Each row is a point on a landscape with many peaks, with its height.
A climber steps from a point to the highest of its 3 nearest points, and stops where none of them is higher. Distance is the straight distance between rows; heights are no part of it.
q379: [-33  17  -7 -46  21 -13 -20 -27  15 -51   1   7  12  -1   5  19]  (h 305)
q870: [-10 -22 -10  62 -48  31  17 -15 -15  43  22 -44  17  17  14  -8]  (h 626)
q73: [-27  -7 -12  25 -19   5  14 -36   5  23  14 -25  23  -2  18  -2]  (h 460)
q295: [ 20  31  15 -94  70 -18 -25  29  16 -77 -13  63 -25   5 -28  18]  (h 80)
q965: [ 19  31  18 -88  66 -23 -22  28  19 -64 -19  60 -23  -4 -24  15]  (h 14)
q203: [-70  -3 -18   2 -19   7 -12 -65  16 -25  22 -46  46  10  26  20]  (h 597)
q852: [ -3 -17  -8  49 -33  16  17 -13 -10  41  14 -24  10   6   9 -10]  (h 590)
q115: [ 67  23  36 -44  68 -54  24  55  14  15 -49  78 -58 -45 -24 -36]  (h 461)
q684: [ 44  11  17  -9  33 -34  20  32   8  28 -35  48 -40 -30  -9 -30]  (h 464)
q412: [ 48 -34  11  83 -62  19  -9  68 -43  52  -5 -52   5   3  -6  -7]  (h 529)
q156: [-51  -5 -15   8 -18   5   0 -56  12   1  19 -36  36   2  23  11]  (h 496)
q798: [ -2  26   1 -99  65  19 -28  -5   8 -98  17  60 -20  37 -29  27]  (h 205)
q338: [-26  -1  -8   3  -8  -8   6 -33  11   8   5 -12  17  -9  13   4]  (h 252)
q607: [-18  22  -1 -65  35 -15 -24  -7  17 -65  -7  24  -2   1  -7  21]  (h 199)
q44: [ 53  -8   9  44 -10   0  18  49 -14  50 -25  18 -29  -8  -5 -33]  (h 497)
q700: [ 41 -25   0  73 -48  21   5  47 -30  51  -8 -27  -4   7   1 -15]  (h 610)
q651: [-12  -5  -9  21 -13  -1  16 -23   2  27   6  -8   9  -8  11  -8]  (h 673)
q440: [ -2  21   5 -64  43 -24 -18   5  16 -50 -11  35 -10 -13 -10  13]  (h 173)
q620: [ 34 -38   6  87 -69  25  -7  52 -43  54   6 -62  10  11  -3  -1]  (h 672)
q138: [  1  20   8 -47  37 -31  -5   3  15 -22 -15  36 -10 -23  -8   2]  (h 301)
q918: [-22  24  -4 -78  41   8 -29 -11   8 -88   8  34  -6  24 -15  28]  (h 213)
q807: [ 60   4  15  23  12 -15  22  46  -7  43 -37  41 -42 -19  -9 -38]  (h 473)
q4: [ 17 -33  -3  86 -63  33   3  29 -32  48  11 -55  12  19   4  -5]  (h 623)
q297: [ 56  12  21  -9  37 -31  26  44   4  31 -38  57 -50 -32 -13 -36]  (h 465)
q854: [-37   7 -13 -13   4 -10  -9 -39  16 -15   7 -11  21  -6  14  10]  (h 208)
q554: [-59 -12 -18  24 -31  16   2 -65  11   7  28 -54  45   7  28  12]  (h 560)
q871: [ -11   25   -4  -94   56   25  -30  -14    8 -100   20   50  -14   42
  -23   32]  (h 207)
q299: [-59   7 -15 -18  -2   0 -20 -53  16 -40  13 -25  32   9  21  24]  (h 701)
q757: [ -9   7  -2 -15  13 -20   6 -11  12   2  -7  14   2 -18   1  -3]  (h 691)
q864: [  6  28   9 -91  60  -8 -28  16  12 -81  -4  53 -18  11 -23  24]  (h 152)
q911: [ -3   0  -5   8  -1 -11  14 -12   3  24  -1   7  -1 -14   8 -11]  (h 396)
q279: [ 23   4   4   9   9 -16  20  13   2  33 -20  27 -22 -19  -3 -24]  (h 309)
q65: [ 39 -12   3  46 -19   6  18  34 -15  47 -17   7 -18  -4  -3 -26]  (h 524)
q588: [ 17 -27  -5  72 -52  30  11  19 -25  49   9 -37   5  16   6 -11]  (h 688)
q735: [ 29 -43   7  93 -79  27 -16  55 -49  53  11 -87  18  13  -2   5]  (h 402)
q227: [-68 -22 -19  45 -50  32  11 -72   6  22  43 -76  55  18  30  11]  (h 498)
q253: [-25 -23 -13  58 -49  32  18 -33 -11  40  30 -51  27  16  18  -2]  (h 611)
q643: [-45  12 -11 -37   7  -6 -24 -37  17 -52   7  -5  20   6  11  25]  (h 444)
q892: [ 22 -12  -2  48 -22  10  19  17 -13  46  -5  -3 -13  -1   2 -22]  (h 565)
q947: [ 22  24  19 -58  51 -40  -2  23  16 -20 -26  50 -25 -29 -16  -2]  (h 83)
q218: [-11 -39  -9  81 -68  44   8  -6 -28  45  32 -74  25  26  11   0]  (h 629)
q448: [  6 -32  -5  79 -59  36  10   5 -28  48  20 -54  13  19   8  -7]  (h 649)
q114: [-38 -28 -14  65 -61  43  17 -42 -11  40  40 -73  37  22  22   2]  (h 576)
q754: [ 27  17  13 -32  37 -37  12  18  12   8 -27  48 -30 -31  -9 -16]  (h 454)
q741: [ 10  25  11 -65  51 -34 -12  13  17 -40 -20  45 -15 -19 -13   9]  (h 155)
q596: [  5  13   6 -29  29 -31   6   2  15   2 -17  29 -12 -26  -6  -8]  (h 404)
q537: [ 33  26  24 -62  60 -46   3  31  20 -16 -34  61 -35 -32 -20  -8]  (h 70)
q837: [ -9  24   1 -77  45 -10 -26  -2  13 -74  -4  35  -8  12 -14  24]  (h 193)
q349: [-38  20 -12 -64  26   8 -31 -31  10 -81  13  13   6  24  -3  31]  (h 220)
q740: [ 20 -20  -5  58 -37  19  16  18 -18  45   3 -20  -1   8   4 -16]  (h 625)
q314: [-29 -17 -12  41 -36  19  16 -40   1  32  21 -40  27   5  20  -2]  (h 605)

Where does a climber stop that starts at each point below?
q798 | q299
q440 | q757
q379 | q299
q227 | q588
q864 | q299
q297 | q588
q295 | q299
q114 | q588

Two climbers start at each pair of points below. Name the first point that both come to, or write never.
q607 / q156 | q299
q65 / q947 | never
q741 / q754 | never
